Each row is a point on a landscape with many peaks, with its height.
A climber steps from a point to whichever of its 3 nearest points has the largest rise for the distance, and stops where none of them is higher. Distance is the straight distance between rows; heights are no part of it.
<292> (h 432): 20  9  -31  1  13  -3  -16  -11  23  -14  -19  8  26  -14  15  1  -16  -15  2  -17  -17  -3  30  24  -3  19  5  9  -15  -1  3  -30  -6  0  -16  8  10
<580> (h 296): 25  0  -33  1  6  13  -49  5  27  -13  -5  6  30  -42  22  -3  10  -24  -8  -11  7  9  23  19  -25  15  5  29  -19  -24  23  -50  -3  -2  14  10  -2
<109> (h 315): -9  -13  -3  19  -22  23  30  -3  2  -24  -2  -18  28  -11  21  -30  16  -11  -4  -13  10  -18  5  27  4  30  -1  23  -29  4  30  -10  3  8  -22  -6  22
<1234> (h 517): -29  -15  10  9  -23  -10  27  13  1  -1  -10  -14  -7  -17  -25  -18  -3  20  20  15  6  -32  -2  -23  -15  -7  -14  16  -10  -13  17  15  12  1  -7  -10  3
<1167> (h 52): -5  -9  2  3  -19  -26  27  23  18  6  -20  -19  15  -6  -28  -11  -5  -4  -9  5  4  -18  14  0  -5  -27  10  6  5  -5  15  0  -18  -2  -14  14  2
<1001> (h 98): -10  -6  0  11  -22  -32  20  26  3  7  -14  -19  9  -53  -19  1  -7  13  7  11  9  -27  14  -3  -8  -13  8  10  -4  -6  -3  20  3  3  -15  -1  -4
<101> (h 258): 2  -2  -5  3  -32  -18  -7  2  -16  14  15  -2  -20  -45  -24  0  12  21  27  15  19  -10  -17  -34  -15  -14  -4  18  5  -19  2  29  31  -6  -6  1  -6
<63> (h 508): -5  -34  15  -21  -27  8  1  10  14  -5  7  -5  -44  33  0  6  -8  4  -6  1  -30  -13  -25  -17  23  -18  -41  -1  20  -3  11  28  2  -2  26  -2  -4
<24> (h 332): 2  1  -18  16  -22  8  -10  -5  -2  -12  -2  -17  37  -41  20  -9  4  -17  7  -12  7  -11  2  21  -11  13  10  17  -25  -4  -9  4  2  4  -21  -7  -3
<113> (h 454): 18  -24  19  -35  -20  21  -22  -27  -8  16  -2  -15  -34  38  19  -7  14  41  4  22  -10  -18  -31  -3  19  1  -36  -11  17  -29  -13  35  9  1  26  -13  -19
<11> (h 635): 5  19  7  -1  -7  21  -2  -1  -7  -4  -9  -2  1  26  -12  1  -2  4  8  -9  -6  17  -9  -1  25  10  -17  -20  -5  2  -14  0  -3  -11  17  -12  5
<436> (h 407): -7  30  5  7  60  37  -37  1  -5  -10  18  34  -1  37  24  7  -8  0  -9  7  36  25  16  -2  15  11  25  1  -16  20  -14  -4  24  9  2  -3  15
<1299> (h 523): 5  11  -8  7  46  22  2  5  15  -16  -1  38  -21  46  -1  17  3  -11  -19  -2  12  18  9  2  8  16  2  1  -4  17  -6  -36  -3  15  2  9  28
<1128> (h 333): -11  -19  16  20  -28  -33  41  16  1  3  -20  -18  1  -17  -26  -14  -2  11  11  25  16  -39  9  -8  -6  -18  -1  29  -7  2  34  8  5  8  -16  -6  9
<789> (h 551): -18  0  18  2  -26  -9  3  7  -16  10  -1  1  2  -36  -18  -13  4  11  27  3  15  -24  -6  -16  6  -2  -11  13  -4  -15  -9  15  14  -9  -12  -20  10
<18> (h 205): 0  -1  -1  15  -20  -20  -8  -11  -7  19  21  -7  11  -39  -15  2  2  32  19  14  18  -7  -6  -22  8  -10  0  -2  4  -13  -18  40  22  -13  -14  -18  -23
<942> (h 535): 13  18  -14  5  1  1  -27  -12  3  -11  -10  -1  35  -23  22  5  -25  -14  -3  -23  1  3  -4  21  0  2  12  -6  -10  5  -18  -7  -2  4  -8  -7  7
<923> (h 524): -22  1  -3  4  0  -12  16  1  16  -3  2  -5  -11  22  -30  1  -2  -11  -13  -2  -6  2  -5  -4  7  -12  -3  -19  7  19  -3  -17  -25  4  -4  12  3
<1403> (h 329): -5  0  -8  13  -6  18  21  11  11  -16  -23  -19  21  5  2  -18  18  -14  12  -17  -16  1  -10  16  3  19  -11  15  -40  4  7  -6  -13  3  4  2  27
<314> (h 384): -3  4  2  -7  10  15  8  20  10  -12  -5  19  -27  51  -7  -5  9  -13  -3  -15  -13  27  -6  -2  25  2  -26  -20  7  7  1  -17  -13  -2  30  -3  35
<879> (h 739): 16  2  -17  3  13  -13  1  -9  8  -2  -19  0  18  -19  2  5  -11  -16  -20  -20  -5  -5  12  4  -11  -4  28  0  -5  6  0  -20  -17  2  -14  7  -10
<493> (h 474): 7  11  -18  13  19  8  -27  -10  15  -18  -9  7  23  -15  16  13  -7  -11  -4  -18  -10  3  -11  19  7  19  4  4  -12  11  -4  -14  -1  11  -15  8  11
<1068> (h 435): 10  10  -23  -6  6  9  18  24  14  -15  -16  15  -1  38  -9  9  3  -4  -4  -28  -19  26  -4  10  21  -7  -23  -11  -14  22  -7  -19  -13  -1  20  12  30
<776> (h 344): -15  -9  11  -11  -37  15  14  26  4  -10  -26  -12  12  -2  -4  -23  21  10  32  -5  1  -3  -17  7  15  10  -10  13  -30  1  -9  11  2  -5  0  -6  22
<2> (h 503): 13  26  -3  3  44  22  -13  -1  8  -18  8  34  -4  28  4  5  -8  -9  -12  -5  15  21  2  17  20  9  11  3  -21  15  -15  -18  11  7  -4  -12  31
<183> (h 534): 1  -2  -9  15  -5  -23  23  11  17  -10  -29  -18  14  -17  3  -8  -7  -14  -13  0  -14  -24  26  13  -12  2  5  3  -11  14  18  -12  -29  9  -20  13  3
<1242> (h 693): 10  -11  23  -26  -6  26  -26  -36  -24  21  21  -10  -3  45  18  -3  9  32  1  11  -6  1  -8  -1  1  8  -13  -4  36  -18  -5  44  9  -7  29  -7  -40
<605> (h 378): 13  -3  2  15  9  -37  13  9  -3  21  18  1  3  -21  -25  12  -11  6  -20  18  20  5  18  -2  -21  -21  30  -5  41  7  -16  2  -2  2  -16  12  -25
<557> (h 447): 13  20  -15  9  24  10  6  7  14  -11  -26  20  -10  48  -9  9  0  -12  -1  -10  -17  27  -1  12  22  1  -11  -4  -6  17  -12  -27  -7  4  15  13  24
<685> (h 509): -20  0  17  -14  2  24  -5  -10  -3  -1  21  1  -9  37  3  4  2  26  -2  7  -15  0  -26  -14  20  -1  -11  -15  26  0  -13  20  -7  -4  23  -12  -20
<280> (h 727): 7  24  -6  9  12  12  -31  -8  -6  -6  9  6  28  13  15  10  -19  9  7  -13  -2  20  -9  8  9  5  8  -9  -9  8  -28  1  3  -13  5  -11  1
<285> (h 680): 12  0  -8  2  19  -19  19  2  -7  -2  -16  -12  2  -14  -10  1  -7  -24  -26  11  -8  9  21  -2  -20  -12  30  1  17  15  0  -14  -17  16  -20  16  -1
<27> (h 564): 9  16  -12  13  47  13  -19  -4  1  -9  7  31  -4  24  -1  12  -23  -11  -9  -9  6  11  16  10  9  1  5  -10  0  15  7  -30  0  11  1  -1  10
<754> (h 624): -3  -6  19  -22  -18  11  -3  -13  -14  16  26  2  -16  21  -8  1  11  30  18  11  -12  -6  -20  -7  20  -3  -16  -10  14  -17  -20  20  -3  -5  22  -9  -26
<623> (h 434): -9  4  -3  19  10  -29  -6  -7  -6  15  31  6  2  -3  -10  5  -18  3  -15  -2  14  6  11  3  -7  -21  30  -17  36  19  -14  19  -4  -5  -4  2  -20
<1478> (h 666): 2  -11  1  -12  -19  -3  -23  -9  4  30  31  8  -26  1  -13  22  -2  34  20  22  -11  -19  -21  -20  -1  -18  -34  4  18  -9  5  38  19  5  20  2  -28
<728> (h 653): 14  4  -13  8  54  0  27  -9  6  2  2  18  -17  15  -4  13  -3  -22  -21  6  -1  15  25  2  -18  1  19  -20  2  26  14  -42  -12  24  -5  8  17
<1193> (h 541): -4  12  -13  12  14  -11  0  -4  -3  -3  -1  18  7  3  -12  1  -29  0  -6  -6  -2  7  -11  2  8  -5  10  -19  8  10  -13  -3  -10  -3  0  7  -14
<1109> (h 400): -21  2  -6  22  31  2  -7  9  -22  5  40  8  -4  13  -8  -4  -3  -29  -17  19  18  8  19  -1  -22  -11  29  -30  31  15  13  -2  -8  12  9  8  -6
<400> (h 392): -9  6  -11  8  -2  1  10  4  11  -2  -21  -19  35  -25  9  -1  -5  -20  5  -11  -8  -13  9  18  -6  12  4  -5  -20  -5  4  3  -10  2  -11  7  4
<1035> (h 623): -3  3  -11  13  9  -9  12  6  6  -8  1  -4  2  -7  -13  7  -7  2  -13  -17  -3  0  1  -5  0  -12  14  -12  3  5  -14  -13  -13  -10  -10  7  -7
<221> (h 274): 25  -15  -24  -7  -2  10  -56  2  11  -12  -14  -2  33  -56  38  1  -3  -34  -18  -9  -9  3  17  23  -23  7  29  22  -1  -4  -1  -31  10  -10  -5  -5  2
<1051> (h 277): 3  -8  -3  21  -21  -14  29  3  14  -3  -32  -23  27  -18  -2  -26  6  -2  -11  11  8  -34  19  14  -17  11  -4  23  -28  -1  35  1  2  4  -12  1  12
<1278> (h 386): -17  -2  -3  19  -21  3  19  4  2  -3  -12  -17  33  -36  3  -20  12  -5  9  -4  1  -18  0  18  -10  22  -2  24  -27  5  3  3  6  0  -24  -5  16
<1444> (h 348): 23  1  -37  6  18  14  -20  -6  28  -18  -34  0  15  -11  9  13  11  -23  -13  -11  8  -9  16  12  -15  17  -15  27  -33  -11  43  -40  -15  13  10  35  26
<652> (h 261): 44  15  -13  -6  25  -17  11  -2  17  -7  -24  -10  -9  -20  13  6  2  -26  -22  5  -18  -1  31  -1  -42  6  23  18  -25  -6  46  -55  -22  2  -4  16  7
<13> (h 96): 9  14  -7  8  -19  -51  -5  11  -15  19  0  -4  25  -49  -4  8  -7  2  -16  0  18  -11  4  -4  -10  -22  19  5  17  2  -22  22  19  -10  -22  -6  -13
<1240> (h 458): -21  -14  -7  2  17  4  10  6  -6  9  20  19  -26  32  -16  -10  -11  -29  -16  -5  -3  15  2  -11  0  -12  -2  -28  25  12  10  -21  -16  13  -5  2  4
<80> (h 310): -32  3  24  1  -24  20  40  16  -10  -6  -3  -6  15  -4  9  -30  18  15  23  -12  8  -12  -20  11  5  20  -15  26  -44  -7  12  6  16  -5  -8  1  27
<397> (h 493): -8  4  14  -13  -12  9  -16  -22  -10  12  9  -8  9  -4  -5  -3  7  30  26  13  7  3  -27  -11  17  5  -10  -10  -6  -10  -26  38  16  6  12  -14  -18
<1224> (h 342): -16  -9  1  -9  0  11  5  9  9  -6  19  20  -37  50  -5  -1  0  -22  -15  -12  -19  19  -15  2  23  -5  -16  -27  19  15  4  -5  -3  -4  23  -7  -6
<1143> (h 411): 8  -15  20  -44  -23  11  -24  -35  -8  25  10  -6  -11  21  24  -11  23  33  27  27  17  -7  -33  2  -1  6  -22  -1  9  -36  -27  35  23  5  20  -7  -19
<522> (h 312): 20  -8  -26  10  1  0  -5  -6  14  -17  -23  -29  28  -30  17  -14  12  -15  -15  0  9  -5  29  15  -32  29  -11  16  -31  -16  49  -30  -19  3  1  17  14
<675> (h 437): -23  10  27  -24  -15  -3  2  -28  -12  22  18  19  0  -36  10  -6  15  33  45  6  21  0  -29  -13  -12  13  -8  4  -2  -32  -31  37  34  -4  -4  -10  -5
<542> (h 463): 0  -25  25  -24  -16  15  2  -7  1  9  0  -13  -41  37  16  20  5  31  -5  30  -30  -20  -16  -17  18  -12  -42  -2  19  -8  18  46  18  15  21  -5  -24
<1351> (h 339): -18  -9  1  6  20  -8  19  17  18  -10  1  38  -41  40  -6  16  3  -25  -15  -15  -17  27  -5  -16  16  -12  -8  -19  13  4  15  -25  -20  1  19  -2  27
<98> (h 580): 25  -32  28  -42  -44  25  -8  9  -11  -13  -20  -9  -25  20  14  -13  34  22  8  0  4  17  -46  -2  12  8  -15  -12  -14  -26  -24  6  -3  -12  15  -16  10
<1272> (h 490): -20  -7  4  0  -10  3  0  0  -8  5  42  1  -23  32  -14  13  -16  5  -16  7  -8  -4  1  -16  -4  -17  -11  -11  35  5  17  43  0  14  11  3  -24
<1306> (h 413): 8  5  -12  2  42  -7  -7  -9  1  2  8  26  22  -12  20  11  -19  -35  -25  6  6  9  25  2  -22  -6  36  2  9  18  6  -23  8  6  -23  -1  5
<548> (h 477): -9  -3  -6  8  11  -3  2  -6  -16  9  26  8  -5  9  -15  8  -18  -6  -17  6  7  12  7  -5  -5  -15  20  -22  25  20  -6  3  -14  5  -5  3  -19
<862> (h 439): 5  5  24  -26  -15  14  -34  -30  -25  10  18  -15  3  33  21  -13  9  46  28  8  7  1  -29  -1  14  8  -9  3  28  -14  -30  28  7  -1  29  -8  -25
<1171> (h 552): 1  -36  27  -24  -37  6  -8  22  14  -8  -10  -14  -41  21  11  9  17  16  8  6  -23  -15  -29  -2  26  -10  -48  3  4  -28  1  31  -3  -15  17  -8  5
<33> (h 424): -15  8  2  22  42  1  -13  -10  -21  -4  25  19  2  17  9  6  -17  -15  -15  4  26  12  26  -8  -17  -8  37  -27  12  22  -5  -3  2  0  -3  0  1
<275> (h 430): -14  8  2  18  22  6  -12  0  -12  -3  43  14  4  32  -11  -7  -15  -7  -9  2  15  17  11  -8  3  -1  10  -17  22  12  -12  6  0  6  -1  -10  -11
<1101> (h 502): -31  -2  21  -22  -30  3  10  -8  -15  3  2  0  -15  -20  3  -17  30  16  40  7  18  -15  -33  -8  12  13  -16  11  -30  -36  -22  20  13  -2  -10  -12  11
<840> (h 441): -16  11  2  -1  7  2  -19  -17  -7  3  28  3  3  10  -8  6  -12  10  2  -6  -7  5  -8  -8  15  -6  13  -21  25  9  -26  4  -13  -7  13  -9  -23
<1340> (h 594): -10  -2  3  12  -7  -1  -13  -7  -15  18  49  5  -6  11  -3  4  7  36  -10  14  9  -12  2  -15  -10  -3  1  -3  39  3  14  39  13  -4  13  5  -43
<289> (h 150): 13  8  0  18  -23  -40  7  10  0  23  9  -15  -6  -55  -24  -3  6  20  2  18  17  -11  17  -21  -2  -11  9  18  11  -7  -11  29  17  -14  -14  -1  -19
<1026> (h 518): 2  -28  21  -35  -24  14  -10  8  10  2  -3  -12  -32  39  11  6  1  7  -5  2  -35  -12  -34  -3  27  -5  -35  -9  11  -17  5  22  -12  -3  32  -11  -10
<1032> (h 343): 10  5  -13  19  -10  13  -7  0  14  -18  -13  -15  36  -32  23  -9  8  -27  -3  -27  0  -8  1  20  -3  36  -4  9  -28  -4  3  -13  4  0  -6  1  9
<706> (h 351): -14  0  -1  23  -31  -18  24  7  -11  7  4  -13  -13  -47  -44  -17  8  13  29  25  20  -18  0  -18  -18  -23  -13  23  -2  -14  19  19  39  3  -11  -6  2
<72> (h 565): -3  4  -16  4  38  -1  22  6  18  -5  -8  42  -17  37  -8  22  4  -29  -8  -2  -1  21  12  -1  0  -3  -1  -5  -6  21  16  -45  -3  33  3  19  36
<570> (h 614): -17  10  6  3  -14  1  10  7  -1  -8  -3  -3  16  -14  -5  -4  -1  8  13  -10  -6  -8  -12  0  20  4  -8  -3  -15  -5  -10  9  -4  -2  -14  -7  6
<986> (h 589): 3  -26  34  -35  -39  9  9  26  7  -3  -16  -17  -24  21  -9  -15  34  8  16  -10  -16  2  -36  5  29  -1  -32  3  -14  -30  -8  13  -11  -23  23  -1  15
<954> (h 563): -27  -4  10  7  -29  -2  18  13  -9  -6  -2  -9  -6  -19  -14  -20  8  11  28  4  10  -17  -13  -17  13  1  -22  18  -12  -13  1  9  0  4  -10  -17  6
<901> (h 442): 0  -9  25  -39  -37  23  -9  -9  -14  9  -2  -8  -14  10  9  -3  23  28  34  14  2  9  -39  -5  12  16  -15  -10  2  -36  -39  23  10  6  17  -20  -11
<1307> (h 375): 20  12  -25  7  35  -11  10  -8  20  -15  -31  1  10  7  21  7  5  -31  -13  -17  -8  -16  21  5  -15  5  -2  13  -25  6  38  -37  -19  7  2  33  29
<376> (h 377): -7  15  16  22  31  26  -21  -9  -22  -19  26  18  -11  34  6  -6  -18  -4  -2  -9  14  24  12  5  5  -4  0  -26  2  13  -12  -12  0  -15  15  -14  7
<22> (h 306): -13  -18  12  -3  -8  -1  1  11  12  10  14  10  -32  30  -11  1  0  2  3  -16  -22  10  -21  -13  15  -12  -16  -8  22  4  7  -2  -26  0  26  9  -10
<432> (h 436): 20  13  -25  4  33  5  -19  -11  13  -6  -14  17  9  -14  22  13  -14  -20  -7  -8  -4  5  17  10  -1  14  20  16  -4  15  -1  -39  -2  13  -20  21  13
<814> (h 364): 20  34  -26  -3  9  26  -10  15  22  -24  -32  4  -8  39  -11  7  20  -3  4  -21  -3  46  -4  12  31  14  -25  10  -34  7  5  -24  11  -2  10  3  31
<717> (h 526): 3  10  -10  4  -7  8  -5  -5  -5  -5  -3  -13  31  -6  3  -2  -8  13  12  -23  -17  19  -19  16  11  12  -6  -4  -17  14  -33  5  -4  -6  -6  -13  1
<890> (h 376): -5  15  4  -2  -9  -2  -20  -21  -17  5  22  7  16  5  4  0  -11  29  17  -2  2  7  -12  -11  10  -1  11  -10  16  -3  -17  35  0  -17  7  -15  -23
<900> (h 409): 9  5  -1  8  30  -24  -13  1  -13  23  11  5  8  -14  0  10  -14  -20  -37  15  21  2  33  4  -26  -23  46  -13  24  19  -4  -14  7  -1  -33  15  -20
<1005> (h 322): 12  -1  13  -16  -10  8  4  24  1  -34  -32  -19  -9  36  -7  -3  28  5  15  -23  -11  35  -24  15  18  15  -29  -3  -27  -1  -23  -8  -9  -22  12  0  26
<273> (h 519): -8  13  0  6  0  1  -18  -26  -11  -2  9  -8  37  -11  20  -2  -12  20  8  -16  5  16  -7  6  7  -2  10  -7  -3  4  -44  10  -2  -17  2  -22  -4
<749> (h 481): 17  29  3  8  20  25  -9  0  -9  -17  13  12  -1  41  -11  8  -8  10  -1  -11  -4  42  -6  6  20  4  -2  -15  -16  16  -9  -17  3  -11  10  -15  7
<1194> (h 398): -27  -23  8  13  -25  -5  38  16  16  -10  -13  -12  13  -6  -4  -24  10  1  16  -2  1  -29  -5  2  6  2  -12  14  -28  5  20  15  2  -3  -5  -4  14
<657> (h 276): 32  6  -26  -14  22  -2  -15  3  25  -9  -13  0  -4  -28  15  3  -5  -30  -25  -4  -7  -7  29  5  -38  24  20  19  -14  -12  34  -39  -12  0  2  17  0
<1065> (h 546): 17  -11  33  -24  -18  20  -19  0  2  -10  -1  -18  -9  21  3  -9  26  35  16  3  -8  27  -33  3  26  1  -8  -13  -1  -19  -28  22  -7  -13  23  -20  1
<1358> (h 608): 7  8  -29  15  36  5  9  -4  -4  -3  -3  23  -13  30  1  8  -21  -22  -13  -1  -3  15  6  3  0  2  7  -16  -2  25  0  -20  -16  18  -8  2  15
<1039> (h 275): -38  6  31  -6  -32  25  44  -8  -15  -2  1  25  2  -18  17  -30  6  31  16  -3  17  -26  -10  14  4  17  -2  33  -36  -6  27  11  23  1  -21  -7  16
<806> (h 652): 10  1  -18  6  8  -16  15  0  0  -1  -22  -15  15  -20  -10  11  -8  -20  -9  -9  -15  -6  15  9  -6  1  23  -6  9  18  12  -23  -16  -4  -19  13  0
<104> (h 431): 36  13  -8  0  11  -30  -22  2  6  9  -10  -6  30  -38  18  19  -4  -21  -23  -4  -1  3  23  26  -25  3  31  9  11  4  3  -11  8  -5  -14  3  -21
<193> (h 402): 38  2  0  -7  43  -15  -11  -12  -1  2  -1  13  7  -24  29  21  -15  -36  -29  2  1  5  37  10  -32  -7  45  3  11  16  8  -34  15  6  -23  1  -8
<119> (h 495): 31  -3  1  -13  13  -31  11  9  5  17  -18  -25  13  -30  2  8  -8  -16  -28  9  3  -3  30  11  -33  -19  40  20  23  0  4  -9  -3  -5  -19  14  -15
<1029> (h 382): 7  3  -14  16  21  -19  -19  -11  -9  1  7  13  17  -1  13  13  -26  -11  -19  2  9  12  13  7  -9  -12  33  -5  6  26  -20  -8  5  -2  -14  -4  -18
<1379> (h 408): 16  22  -23  9  36  11  9  -8  26  -10  -16  24  -4  12  14  14  -1  -30  2  -4  -7  2  20  13  2  3  -12  8  -18  16  5  -44  -7  16  4  25  25
<87> (h 456): 24  -2  2  0  6  -36  29  7  11  3  -40  -37  6  -24  -10  -10  0  -18  -30  13  -6  -24  35  1  -35  -9  25  14  -5  2  33  -20  -25  4  -7  19  4
<777> (h 550): -20  -20  26  -43  -43  30  18  9  -4  4  -10  -7  -22  12  -2  -24  31  14  32  -3  4  -9  -40  -5  17  11  -35  3  -17  -30  -18  20  6  -2  5  -12  11
<171> (h 513): 9  -11  26  -21  -10  24  -11  -37  -9  18  9  -11  -34  46  28  13  11  33  -4  22  -20  -4  -1  -6  14  -9  -19  4  26  -3  -4  45  15  10  26  6  -29
<1137> (h 54): 6  2  -6  3  -6  -41  28  23  13  8  -34  -41  10  -37  -17  -8  3  4  -7  12  1  -13  27  -2  -16  -14  14  20  15  -4  3  1  -6  1  -24  -1  -18
<626> (h 483): -27  0  8  15  12  13  -10  -7  -22  18  51  5  -2  20  -10  15  -13  6  -8  0  -5  -2  5  -15  2  -14  12  -24  43  2  -2  23  -2  5  10  2  -41
<430> (h 383): -23  -13  -1  5  -26  -19  27  36  10  10  -15  -14  -9  -5  -36  -3  -6  12  19  -3  -9  -16  -9  -13  7  -13  -28  8  -4  -12  12  7  -15  -6  1  -7  0
<892> (h 389): 27  4  17  -16  46  -19  6  -3  -7  9  -1  -7  10  -26  21  18  -6  -43  -37  11  -1  18  24  9  -47  -12  56  0  26  20  -1  -26  21  4  -21  9  -5
<586> (h 320): 20  -7  -23  2  0  15  -30  -5  15  -2  -19  -5  26  -19  17  0  15  -27  -12  2  26  7  25  15  -28  33  -22  35  -29  -19  56  -44  -19  -6  18  11  10
<364> (h 440): -18  2  11  11  21  3  7  -1  -10  -4  12  26  -16  28  3  2  -13  -21  -13  5  2  16  13  -8  -5  -12  17  -34  13  19  5  -21  -9  9  0  0  1
<277> (h 804): 0  2  13  -11  -14  -3  3  9  3  -13  -12  -1  7  12  -19  2  9  7  14  -10  -20  2  -21  -6  28  5  -14  -15  -4  -1  -14  3  -8  -13  16  0  -1
<1138> (h 396): -3  10  -2  25  29  0  -13  -3  -10  1  20  21  15  6  9  4  -18  -12  -20  -6  7  13  11  -1  0  -2  21  -18  20  22  -11  -5  -3  -11  -7  -8  -10
<944> (h 273): 27  -1  -21  -13  1  5  -32  4  2  -1  -19  -5  28  -42  30  -3  -2  -37  -18  -8  -10  -4  16  15  -24  17  15  12  -3  -15  21  -31  -10  -13  4  18  1
<1328> (h 767): -10  -11  12  -26  -20  -6  -23  -7  -3  21  16  -4  -39  7  -6  16  8  36  24  26  -17  -12  -26  -14  25  1  -29  0  4  -29  -7  31  21  4  10  -2  -26
<196> (h 647): 3  -12  25  -27  -18  21  -3  10  3  -10  -13  -13  -24  22  3  -9  30  16  12  -5  -21  14  -32  1  31  14  -15  -22  -8  -18  -11  11  -14  -13  11  -14  8
<226> (h 406): -25  -29  13  -5  -34  -15  17  14  6  -3  -11  -8  -24  0  -28  -11  8  11  35  9  1  -33  -26  -10  6  -16  -36  15  -6  -21  25  18  5  -9  4  -13  21
<933> (h 385): -18  6  12  -1  29  24  -18  -4  -14  -4  43  12  -19  41  -4  -13  -3  -13  -12  15  14  16  19  -11  7  -3  2  -22  15  15  -8  0  12  -6  17  -12  1
<1180> (h 726): 1  -8  3  -4  -7  8  -19  -25  -17  33  42  -5  -15  15  6  3  0  38  3  26  -8  -17  1  -29  -4  4  -15  2  38  -5  4  49  27  0  17  -5  -37
<342> (h 372): 3  15  -11  -3  -17  27  11  15  4  -16  -29  -14  8  20  3  -8  31  -9  12  -19  -4  22  -10  26  22  13  -22  4  -40  -2  -3  3  6  -1  4  -12  16
<989> (h 451): -4  -5  -12  -3  13  -7  31  8  12  -11  -6  8  -16  21  -26  0  -14  -26  -11  -12  -11  1  12  -20  -5  -20  11  -16  13  13  9  -25  -35  13  0  17  25
<552> (h 719): -43  -10  18  6  -29  -2  27  6  -22  8  -1  4  -14  -33  -14  -12  6  27  31  2  20  -27  -9  -14  -1  -4  -12  14  -21  -10  5  14  23  -3  -27  -23  9
<796> (h 613): -12  -9  -15  -7  49  -16  28  5  9  3  1  25  -22  19  -4  14  -10  -35  -12  20  7  8  9  -21  -24  0  14  -26  -3  19  14  -53  -13  31  -12  17  29
<1229> (h 391): -1  7  -12  16  48  16  -33  -7  -8  -3  10  23  14  16  24  15  -17  -6  -13  -6  28  17  24  17  -12  -6  27  -10  -2  20  -7  -17  22  8  -13  -10  13
<1466> (h 256): -8  -10  -6  11  -32  -27  3  4  -8  -1  10  -6  -30  -39  -37  9  7  22  24  18  12  -19  -3  -18  -16  -14  -35  14  2  -20  11  42  25  -2  13  11  -15
<517> (h 570): 31  4  6  -5  12  -24  12  -1  5  3  -29  -19  12  -24  8  -3  -2  -21  -27  8  -9  -8  33  9  -40  2  26  15  6  -9  16  -20  -16  -1  -21  21  -6
<917> (h 452): -12  1  -3  3  23  -5  1  -2  -20  12  21  12  -3  0  -11  15  -17  -10  -20  0  15  15  22  -2  -24  -6  31  -21  25  25  -2  -1  -10  -2  -7  3  -23
<1303> (h 443): -4  -1  -13  8  -7  2  15  10  11  -7  -30  -6  19  -5  -5  0  -7  -8  3  -21  -15  -10  -3  5  1  1  -6  -7  -11  6  2  -14  -21  5  -9  7  1
<668> (h 480): -22  -1  -1  16  -25  -3  10  -4  -9  0  -2  0  19  -42  0  -18  2  15  9  -2  6  -22  -7  -3  9  13  -2  19  -15  -3  -13  19  13  2  -26  -3  8
<1158> (h 514): -16  12  12  3  -28  20  6  -9  -6  -7  -5  -9  15  -32  4  -9  9  10  18  -13  -4  -6  -27  7  24  20  -9  5  -31  -8  -17  23  1  -6  -11  -11  9
<734> (h 370): -25  6  11  -3  -29  2  7  -22  -25  2  15  10  9  -38  16  -12  14  17  44  -4  31  -11  -4  -10  5  -2  12  27  -20  -19  -9  28  38  -14  -28  -6  6
<687> (h 438): 3  16  5  0  -14  24  11  -3  -9  -10  -12  -8  19  8  14  0  11  7  16  -22  -9  15  -36  13  13  8  -12  -8  -28  -2  -31  7  -7  -10  9  -11  12
<478> (h 469): -4  -13  15  -16  -20  8  4  4  1  14  11  -5  -43  22  0  0  -12  12  -7  11  -29  -15  -23  -11  12  -14  -22  4  34  -4  12  33  -4  5  22  -4  -24
<383> (h 298): 39  2  -19  -17  10  -2  -21  -1  15  -3  -21  -18  13  -14  20  3  12  -21  -9  5  8  -1  36  -9  -36  27  -4  30  -31  -16  65  -53  -21  -6  22  20  17
<946> (h 482): -8  5  -11  17  -10  -17  0  0  -2  -1  0  0  32  -33  -3  -5  -14  1  6  -10  -1  -7  -2  7  11  -3  13  -1  6  1  -24  9  0  3  -19  -3  -10
<664> (h 711): 31  -1  -13  1  33  -12  17  -3  8  2  -13  2  -1  -8  7  4  -14  -27  -11  7  -11  -2  19  7  -20  0  20  -5  3  14  21  -39  -13  12  -13  18  10
<341> (h 641): 6  -5  -3  -6  -15  -13  -22  -23  -13  28  39  4  -20  -11  -6  13  5  40  19  24  4  -16  -21  -34  0  -4  -28  4  17  -21  -7  49  38  2  24  -1  -26
<1142> (h 311): -8  -2  -5  18  -20  -26  0  5  6  14  19  -2  -3  -28  -29  6  -10  27  1  9  16  -13  10  -4  -8  -30  12  -1  36  -3  -1  28  1  4  -3  11  -35
<1392> (h 316): -16  -18  4  -2  -31  -12  7  17  2  10  7  -1  -17  -9  -25  -2  -10  21  13  9  -8  -15  -16  -22  16  -6  -21  -6  13  -6  -3  20  3  -9  10  -1  -15
<914> (h 401): -8  8  -1  21  1  -21  -13  -4  -9  8  9  -3  28  -15  3  -7  -20  13  3  -3  17  0  10  7  5  -9  20  -6  18  14  -28  9  -5  -14  -10  -3  -22
<324> (h 429): 4  -1  -4  -1  42  -15  5  -2  -5  8  20  26  -10  4  -1  18  -12  -26  -24  18  9  10  24  -1  -23  -16  46  -20  28  20  4  -27  5  9  -15  12  -6
<393> (h 507): 14  12  -4  14  12  8  2  3  1  -12  -5  9  -5  40  -6  6  1  -1  5  -25  -13  44  -9  9  30  13  -17  -4  -14  14  -14  -14  -8  -5  10  -8  23

For each start below, name the point where the climber stops.
<580> -> <664>
<1001> -> <552>
<478> -> <196>
<892> -> <548>
<657> -> <664>
<22> -> <196>
<2> -> <664>
<1229> -> <664>
